A landscape with many valleys, sampled at points; each row gives a point and its height.
From any point a ball rolls to the lowest of the 5 points nearest to it. It stops when none of these is lower. Distance is the straight distance between rows; heights are no part of it.
q421 (h 299): [ 11   1 -13 -21  -4  13  19 -25  -3 -26]
q233 (h 83): [  6  23  -9  11  23   7 -15   0  -9  10]
q546 (h 179): [ 14   7 -15 -21  -6  13  19 -31  -4 -30]
q532 (h 175): [  1 -17   4 -11   4   6   6  -2  -9  -3]
q992 (h 93): [  6  -2  -3  -4  17   8 -12   1 -12   7]
q405 (h 551): [ -6  -6  13   6   8 -10 -18  16  -2  27]
q756 (h 359): [ 10  -4  -9 -18   6  13  12 -20 -11 -17]
q484 (h 310): [ 13   1 -10 -21   9  15   9 -27 -13 -20]
q851 (h 127): [-17   8  22  24  11 -33  -9  22  19  40]
q697 (h 151): [  2  -9   4  -3  11   2 -11   7 -10  13]
q26 (h 148): [  2  -7 -16  -9 -45   2 -20   4  20 -32]
q791 (h 198): [-13  10  18  26  12 -25  -9  22  16  38]
q907 (h 227): [  7   5 -20 -15 -30  13   8 -11  17 -31]
q289 (h 135): [ 12  11 -21 -20 -22  17  14 -23  11 -34]
q86 (h 171): [ 15   8 -14 -24   1  16  16 -38  -9 -29]
q384 (h 76): [  5   6  -2   4  18   6 -16   5  -8  14]
q148 (h 234): [-13 -25  17  -5 -20 -13  10   6   1  -7]
q943 (h 97): [ 15  16 -19 -22 -15  16  18 -32   6 -35]
q694 (h 427): [ -3  -8  -7  -7 -29   3  12  -2  12 -23]
q605 (h 177): [  0  13   4  17  16  -5 -13  13   1  26]
q137 (h 243): [ -5 -13  -2  -1 -37  -5   5   5  18 -23]
q859 (h 349): [  1 -15   1 -12  -7   7  15  -6  -4 -12]
q356 (h 170): [ -2  -7 -13  -5 -42   0  -8   4  20 -30]
q45 (h 92): [-10  -2  17  13   8 -21 -19  20   6  34]
q386 (h 252): [-2 29  2 33 21 -5  6  8  2 22]
q828 (h 503): [ -7 -22  17  -7   1  -8  -4  11  -8  12]
q129 (h 114): [  4 -10  -1 -10  11   8  -3  -3 -13   4]
q349 (h 523): [  2 -11  -7 -13 -14   8  18 -10   3 -21]
q254 (h 106): [  9  -1  -5 -10  18  13  -8  -8 -14   1]
q321 (h 169): [  0   0   3   5  14   0 -17  10  -6  20]
q936 (h 399): [  1  -3 -13  -9 -30   9  12  -6  15 -28]
q690 (h 229): [-13  15  19  31  17 -24   6  19  14  38]
q67 (h 26): [ -1 -19   8  -9   3   1   1   5 -10   4]
q778 (h 370): [-10 -27  17  -6  -9 -11   4   9  -6   0]
q987 (h 84): [  6 -10  -4 -16   4  12  12 -11 -10 -13]
q705 (h 173): [ 13   9  -9 -14  21  15  -7 -24 -18 -12]
q90 (h 235): [ -9  21  15  35  19 -17  12  15   9  32]
q593 (h 180): [ 11  -1  -8 -15  16  14   0 -18 -15 -10]
q608 (h 117): [  3  12   0  12  17   2 -15  10  -3  21]
q893 (h 429): [ -4 -16  11  -5   5  -5  -8  10  -9  13]
q761 (h 136): [  9  18 -12  -2  25  12 -16 -14 -17  -2]
q143 (h 233): [ -5 -21  10  -9  -4  -1   6   4  -7  -1]
q70 (h 163): [ 1 22 -1 23 18 -3 -8 10  0 21]
q308 (h 141): [  2 -15   3  -9   8   5  -3   1 -12   4]
q628 (h 437): [ -1  -5 -10  -7 -32   6  10  -3  16 -26]
q844 (h 240): [ -4  15   9  24  14 -12  -8  17   9  33]
q263 (h 286): [  5   3 -21 -15 -38  12  -5  -7  22 -33]
q785 (h 265): [ -4 -18   4  -7 -15   2  15  -1  -1 -13]
q315 (h 101): [  4  32 -11  14  25   7 -11  -4  -9   9]
q459 (h 71): [ -1 -10 -11  -3 -46  -3 -16   6  20 -28]
q9 (h 107): [ -8 -23  10  -6 -17  -4  13   3   1 -11]
q935 (h 279): [ -7  30   7  39  27 -10  21   3  -3  22]
q74 (h 289): [ -7 -17   3  -3 -29  -6  12   2  10 -19]
q5 (h 291): [  2  -1 -17 -10 -40   9  -5  -2  21 -31]
q135 (h 665): [-12 -20  22  -1   3 -19 -16  18  -6  22]
q21 (h 244): [  5 -12  -2 -13  -1   9  13  -8  -8 -13]
q130 (h 201): [ 1 30 -6 25 21  0 -4  4 -2 16]
q556 (h 314): [-10  31   6  38  31  -8  26  -4 -11  19]
q434 (h 246): [  9   3 -15 -17 -19  14  18 -18   9 -30]
q813 (h 160): [  5 -13  -1 -12   6   8   5  -6 -12  -5]
q644 (h 413): [-16  -6  23  12   7 -32 -22  25  10  37]
q416 (h 251): [ -9   9  13  20  12 -18 -12  20  11  35]
q994 (h 502): [-12 -28  21  -6  -4 -17  -5  12  -7  10]
q426 (h 270): [ 0 36 -8 28 25  0  1 -3 -5 12]
q382 (h 102): [  5  17  -6  15  19   4 -15   5  -6  16]
q228 (h 679): [ -7 -16  15  -2   5 -11 -14  14  -5  20]

For each start below, name the point where the ball stops.
q907 -> q943
q705 -> q384
q228 -> q67
q694 -> q459
q349 -> q987
q135 -> q67
q129 -> q384
q994 -> q9
q690 -> q45

Call two points neighbours if one is among the 5 nearest of the other. Go from one point of each pair to the other, from neighbour to neighbour, staying as low as possible. Name the highest point that can't be avoided.
q9, q459 -> q74
q384, q67 -> q308
q459, q943 -> q263
q987, q67 -> q813
q9, q67 -> q143
q45, q67 -> q844
